A landscape with many valleys, sampled at points; each row gives a point and its height.
From any point a ball takes the steepest step (drop divided by distance) to one of its 2 nearest points. It stops when none of these is lower. Distance is the straight distance between rows; heights are no part of it.
fupur: [125, 73, 87, 113, 91, 125, 100, 79, 102, 87, 86, 121, 109, 96, 112, 79, 107, 76, 98, 80, 98, 112, 80, 107, 92]  height 8.39
segif: [74, 87, 94, 99, 85, 87, 120, 133, 99, 120, 105, 98, 90, 90, 99, 109, 87, 106, 109, 90, 94, 112, 110, 77, 69]  height 5.56
tev: [76, 118, 113, 98, 110, 93, 108, 94, 103, 118, 113, 100, 101, 108, 85, 120, 105, 131, 92, 109, 63, 108, 100, 110, 100]  height 2.00
ripi: [87, 107, 109, 84, 102, 103, 93, 109, 119, 106, 74, 116, 107, 95, 110, 111, 112, 116, 108, 108, 77, 99, 85, 102, 108]  height 5.98
kipe: [90, 107, 104, 104, 81, 111, 111, 86, 119, 96, 75, 130, 102, 103, 90, 110, 103, 101, 106, 101, 93, 96, 111, 115, 141]  height 0.92
fesom: [114, 79, 85, 99, 89, 93, 90, 115, 82, 100, 82, 90, 104, 97, 116, 103, 95, 73, 112, 89, 139, 94, 79, 95, 86]  height 8.08
tus: [116, 108, 84, 88, 88, 114, 103, 100, 106, 78, 100, 124, 88, 95, 93, 88, 91, 102, 102, 118, 121, 88, 117, 93, 119]  height 5.20
nugal: [115, 96, 97, 111, 97, 97, 106, 89, 89, 98, 119, 94, 95, 104, 96, 95, 95, 104, 102, 105, 99, 98, 99, 97, 90]  height 7.12
Nad: [106, 69, 99, 130, 95, 124, 119, 104, 103, 95, 102, 109, 97, 89, 107, 73, 98, 82, 88, 78, 88, 127, 108, 96, 81]  height 7.37
nitin: [94, 102, 120, 109, 106, 105, 105, 91, 111, 101, 109, 96, 107, 108, 92, 69, 96, 91, 88, 77, 79, 94, 124, 97, 119]  height 2.68
Bavi: [114, 92, 92, 107, 69, 106, 107, 95, 85, 84, 105, 102, 87, 95, 76, 106, 86, 90, 107, 102, 140, 83, 119, 108, 106]  height 5.05
ruzu: [92, 110, 94, 62, 123, 102, 92, 113, 94, 101, 112, 91, 89, 96, 92, 86, 100, 114, 87, 112, 88, 113, 106, 102, 93]  height 3.46
vela: [109, 105, 91, 65, 117, 108, 85, 105, 90, 89, 106, 87, 87, 98, 98, 80, 100, 97, 95, 119, 110, 105, 103, 108, 100]  height 4.87
Peboz: [105, 103, 110, 92, 121, 107, 80, 82, 100, 98, 110, 91, 110, 99, 110, 78, 107, 103, 87, 89, 75, 111, 85, 83, 89]  height 5.78
Dumo: [76, 85, 104, 111, 76, 93, 126, 127, 102, 108, 111, 100, 88, 89, 85, 96, 79, 94, 107, 79, 96, 108, 131, 82, 84]  height 4.94
fipit: [100, 102, 93, 101, 89, 81, 105, 117, 102, 106, 96, 98, 95, 96, 107, 121, 93, 104, 113, 110, 117, 91, 98, 92, 96]  height 8.41
nafik: [90, 107, 125, 96, 105, 108, 94, 90, 121, 100, 95, 109, 114, 106, 95, 74, 102, 96, 90, 86, 75, 96, 112, 97, 126]  height 1.39
Rav: [98, 104, 103, 108, 93, 106, 116, 82, 106, 102, 90, 116, 98, 106, 88, 111, 106, 98, 107, 103, 91, 100, 112, 121, 123]  height 2.27
Piza: [101, 115, 95, 89, 110, 88, 90, 95, 99, 106, 95, 100, 108, 101, 111, 120, 106, 115, 106, 125, 93, 105, 76, 97, 88]  height 6.93
Sabos: [97, 107, 110, 107, 104, 103, 109, 96, 108, 103, 121, 111, 108, 100, 98, 88, 101, 124, 90, 92, 61, 106, 96, 81, 86]  height 8.05
Rab: [87, 117, 97, 84, 105, 82, 101, 134, 113, 108, 106, 114, 98, 93, 113, 109, 94, 129, 99, 112, 81, 103, 94, 81, 89]  height 4.34
pozop: [84, 110, 109, 114, 109, 82, 105, 81, 91, 126, 96, 82, 106, 111, 96, 135, 111, 106, 107, 106, 86, 104, 93, 117, 98]  height 2.05
vof: [104, 113, 96, 83, 107, 105, 82, 135, 116, 88, 88, 124, 93, 101, 128, 99, 105, 97, 105, 109, 95, 93, 98, 88, 111]  height 7.94
nosut: [102, 86, 100, 127, 81, 83, 102, 91, 86, 106, 103, 82, 105, 108, 89, 122, 93, 82, 112, 91, 128, 90, 94, 108, 94]  height 3.18
Deku: [119, 108, 100, 135, 94, 100, 108, 67, 106, 91, 109, 116, 114, 114, 98, 111, 108, 110, 100, 116, 98, 86, 88, 102, 105]  height 5.42
rus: [126, 104, 79, 80, 94, 118, 96, 112, 102, 75, 94, 128, 89, 97, 110, 85, 100, 102, 102, 124, 121, 90, 100, 88, 107]  height 6.00
nep: [91, 94, 97, 103, 89, 108, 96, 97, 119, 99, 65, 127, 118, 101, 110, 100, 101, 74, 100, 77, 113, 92, 99, 110, 139]  height 3.54
Gof: [83, 86, 95, 113, 86, 89, 103, 107, 111, 112, 75, 106, 115, 100, 105, 109, 93, 66, 107, 70, 122, 95, 103, 106, 126]  height 3.10
Tavaz: [91, 113, 103, 92, 99, 91, 97, 134, 119, 98, 96, 113, 92, 96, 112, 103, 92, 104, 105, 103, 102, 91, 117, 88, 120]  height 8.43
Bez: [100, 112, 107, 112, 106, 91, 95, 75, 90, 98, 114, 78, 102, 117, 79, 116, 104, 97, 102, 120, 113, 89, 108, 125, 118]  height 4.41
lod: [77, 93, 104, 78, 107, 114, 97, 103, 103, 117, 71, 101, 106, 90, 103, 121, 122, 120, 109, 98, 67, 108, 71, 105, 94]  height 5.46
losi: [93, 88, 91, 76, 106, 118, 100, 92, 90, 117, 75, 98, 91, 93, 99, 118, 119, 109, 106, 100, 80, 119, 86, 124, 89]  height 4.75
gare: [91, 113, 92, 96, 100, 74, 105, 106, 92, 119, 108, 92, 97, 100, 104, 131, 97, 125, 111, 121, 94, 105, 81, 91, 74]  height 7.47
lim: [107, 105, 98, 103, 96, 93, 111, 102, 100, 98, 131, 108, 97, 100, 95, 83, 88, 117, 95, 103, 81, 101, 101, 79, 83]  height 7.70
Gema: [95, 103, 93, 63, 120, 111, 90, 101, 94, 108, 102, 101, 94, 93, 101, 99, 110, 124, 93, 107, 78, 118, 83, 99, 81]  height 1.34
luz: [122, 109, 78, 79, 100, 115, 83, 126, 91, 73, 93, 115, 82, 99, 114, 103, 104, 94, 107, 125, 129, 86, 99, 99, 106]  height 6.66
riza: [118, 102, 97, 95, 75, 101, 90, 104, 86, 85, 106, 98, 88, 97, 83, 105, 88, 98, 102, 111, 148, 76, 107, 104, 102]  height 5.73
bil: [82, 94, 109, 111, 83, 98, 126, 115, 106, 103, 112, 99, 90, 95, 81, 85, 83, 91, 104, 75, 93, 102, 139, 90, 105]  height 4.47
leros: [108, 77, 92, 92, 105, 93, 84, 110, 79, 108, 85, 75, 104, 94, 122, 90, 97, 76, 105, 76, 121, 108, 77, 84, 79]  height 7.48
Fos: [78, 88, 90, 99, 94, 92, 119, 116, 93, 121, 110, 99, 94, 96, 102, 113, 98, 116, 102, 92, 82, 121, 96, 81, 59]  height 6.02
pamu: [111, 108, 90, 73, 112, 105, 81, 114, 91, 82, 96, 92, 92, 102, 108, 96, 105, 92, 103, 124, 124, 95, 98, 109, 105]  height 5.80
faz: [119, 95, 103, 119, 109, 105, 101, 85, 80, 98, 124, 74, 94, 101, 97, 88, 96, 98, 92, 95, 105, 101, 97, 107, 92]  height 6.39
pekif: [109, 101, 100, 80, 105, 110, 93, 125, 116, 90, 85, 124, 102, 94, 125, 77, 101, 98, 100, 94, 91, 98, 95, 75, 100]  height 7.34
kugof: [100, 95, 97, 91, 116, 112, 98, 80, 85, 113, 93, 89, 94, 100, 98, 112, 117, 105, 98, 98, 81, 116, 89, 121, 88]  height 3.82
sapup: [86, 86, 104, 118, 94, 77, 97, 95, 96, 115, 87, 79, 112, 107, 94, 119, 95, 67, 110, 76, 125, 91, 99, 113, 113]  height 1.08
kuvub: [110, 92, 93, 94, 98, 94, 81, 109, 84, 95, 85, 84, 102, 102, 102, 109, 98, 78, 106, 99, 144, 83, 90, 107, 104]  height 7.44
tif: [93, 110, 99, 109, 102, 84, 103, 79, 92, 112, 97, 87, 97, 113, 84, 135, 107, 101, 109, 122, 106, 96, 103, 126, 113]  height 3.45
Peteg: [122, 96, 106, 131, 116, 110, 115, 66, 92, 99, 105, 84, 110, 96, 104, 104, 115, 110, 87, 101, 95, 109, 86, 125, 97]  height 5.70
Dobet: [128, 98, 102, 130, 106, 113, 101, 63, 95, 87, 108, 101, 112, 111, 101, 94, 110, 99, 91, 105, 104, 95, 89, 114, 108]  height 4.28
kuvi: [128, 80, 90, 135, 88, 113, 100, 77, 93, 85, 105, 112, 114, 108, 113, 80, 101, 80, 97, 86, 112, 99, 80, 93, 93]  height 8.89
zar: [121, 98, 111, 113, 119, 108, 81, 74, 94, 88, 118, 81, 112, 105, 111, 67, 103, 91, 83, 86, 91, 104, 87, 86, 98]  height 4.54
Gupo: [127, 99, 106, 110, 118, 121, 89, 68, 101, 84, 106, 98, 106, 103, 104, 76, 111, 96, 87, 97, 88, 103, 90, 110, 106]  height 2.30
Doba: [107, 102, 96, 102, 99, 115, 120, 81, 92, 96, 101, 104, 84, 103, 78, 103, 103, 97, 102, 105, 100, 103, 128, 129, 124]  height 3.47
Lok: [90, 107, 104, 97, 89, 78, 104, 131, 113, 102, 104, 99, 90, 89, 99, 113, 82, 107, 110, 100, 113, 87, 119, 88, 107]  height 8.74
dof: [74, 112, 112, 86, 115, 82, 96, 113, 106, 116, 109, 85, 103, 102, 97, 95, 95, 108, 92, 94, 85, 102, 108, 87, 98]  height 3.74
giri: [96, 123, 102, 82, 106, 100, 89, 95, 119, 77, 110, 107, 104, 109, 95, 84, 103, 103, 93, 126, 103, 91, 111, 104, 124]  height 3.76
Ser: [82, 115, 99, 70, 113, 92, 98, 121, 104, 110, 104, 111, 102, 96, 103, 109, 106, 138, 90, 111, 70, 111, 83, 86, 80]  height 3.30
zabi: [107, 95, 90, 106, 80, 106, 117, 93, 91, 91, 100, 104, 83, 97, 77, 107, 92, 92, 112, 102, 120, 96, 126, 114, 116]  height 4.42
Zul: [84, 80, 97, 114, 97, 112, 126, 113, 94, 112, 117, 105, 90, 96, 100, 102, 99, 113, 92, 87, 78, 129, 103, 85, 60]  height 6.44
lis: [105, 86, 92, 80, 113, 98, 86, 109, 85, 106, 93, 75, 93, 95, 108, 86, 98, 85, 101, 89, 113, 106, 95, 94, 86]  height 6.57
ris: [90, 71, 101, 128, 88, 115, 123, 115, 102, 109, 100, 114, 99, 94, 101, 89, 94, 89, 95, 80, 83, 128, 112, 84, 70]  height 6.92
fanum: [111, 103, 105, 113, 124, 109, 106, 69, 84, 107, 107, 75, 97, 98, 99, 113, 117, 111, 89, 106, 87, 113, 92, 133, 94]  height 5.17
Kupel: [68, 126, 114, 88, 115, 78, 99, 108, 109, 113, 119, 91, 104, 106, 85, 103, 96, 123, 88, 107, 73, 102, 110, 96, 105]  height 2.94
Geda: [104, 111, 110, 95, 84, 95, 72, 115, 97, 80, 100, 92, 96, 97, 94, 110, 89, 87, 92, 103, 157, 66, 116, 107, 110]  height 6.48
fuv: [107, 104, 93, 97, 83, 106, 113, 100, 115, 91, 97, 128, 96, 98, 98, 89, 94, 105, 106, 105, 97, 97, 112, 87, 112]  height 4.26
Nopom: [91, 118, 109, 87, 112, 92, 86, 91, 113, 102, 93, 100, 111, 104, 105, 109, 111, 111, 101, 118, 84, 101, 88, 102, 103]  height 6.46
Tizi: [88, 101, 104, 71, 124, 92, 84, 119, 91, 107, 91, 70, 97, 97, 103, 96, 100, 86, 99, 95, 112, 100, 107, 104, 99]  height 5.66
suvu: [123, 91, 88, 122, 84, 103, 90, 80, 103, 85, 101, 118, 118, 110, 112, 77, 97, 86, 98, 95, 118, 85, 78, 75, 97]  height 9.25
vol: [95, 115, 112, 82, 104, 110, 95, 93, 118, 89, 98, 115, 102, 105, 91, 78, 102, 104, 93, 109, 82, 98, 115, 104, 126]  height 2.74
Sil: [82, 106, 116, 115, 108, 102, 113, 82, 99, 120, 94, 93, 108, 106, 91, 129, 117, 117, 101, 97, 68, 107, 96, 124, 98]  height 0.51
momup: [97, 120, 108, 96, 109, 92, 89, 80, 103, 86, 122, 86, 101, 115, 81, 98, 101, 102, 96, 127, 108, 89, 111, 116, 118]  height 4.68
Vus: [92, 104, 92, 101, 84, 85, 114, 121, 118, 110, 95, 125, 101, 92, 120, 112, 95, 123, 111, 109, 83, 103, 89, 78, 82]  height 5.38
kif: [84, 102, 115, 95, 112, 81, 89, 107, 100, 112, 102, 68, 107, 102, 94, 95, 92, 86, 101, 84, 106, 92, 111, 92, 103]  height 4.72
kiro: [90, 107, 98, 99, 90, 107, 93, 104, 124, 93, 66, 130, 105, 99, 108, 111, 105, 94, 102, 98, 108, 88, 109, 109, 144]  height 2.36
keman: [101, 102, 103, 102, 94, 89, 75, 113, 93, 92, 88, 85, 102, 101, 99, 121, 95, 80, 102, 100, 154, 71, 105, 113, 113]  height 6.95
napez: [122, 70, 89, 124, 89, 130, 117, 93, 99, 87, 95, 122, 96, 89, 106, 82, 104, 82, 94, 89, 94, 124, 97, 111, 86]  height 7.90
Refi: [97, 99, 110, 113, 96, 98, 117, 102, 108, 99, 121, 99, 98, 102, 88, 75, 85, 95, 98, 82, 88, 94, 128, 86, 109]  height 3.77
nelef: [101, 99, 101, 79, 114, 104, 91, 110, 107, 102, 95, 104, 106, 96, 114, 74, 100, 101, 94, 92, 85, 104, 92, 79, 91]  height 6.64
mepud: [123, 85, 112, 135, 94, 98, 103, 89, 74, 96, 125, 63, 99, 98, 95, 92, 95, 94, 95, 87, 124, 98, 93, 108, 83]  height 7.33
Lan: [95, 98, 90, 110, 87, 72, 106, 106, 91, 117, 98, 91, 100, 99, 113, 135, 97, 109, 120, 113, 110, 102, 77, 90, 74]  height 7.89

Call two points neighbours if one is among the 2 nearest of the other. Go from one point of each pair to the other, from neighbour to neighbour, staying as low as possible. Name the highest point that can't be avoided.
nafik / kipe | fesom
Sil / nafik | momup
faz / kugof | nugal
sapup / kipe | nep
kugof / Gupo | Peteg

Where does a ball stop that starts at each point below?
fipit | kugof
Tavaz | Gupo
fesom | kipe
Zul | nafik
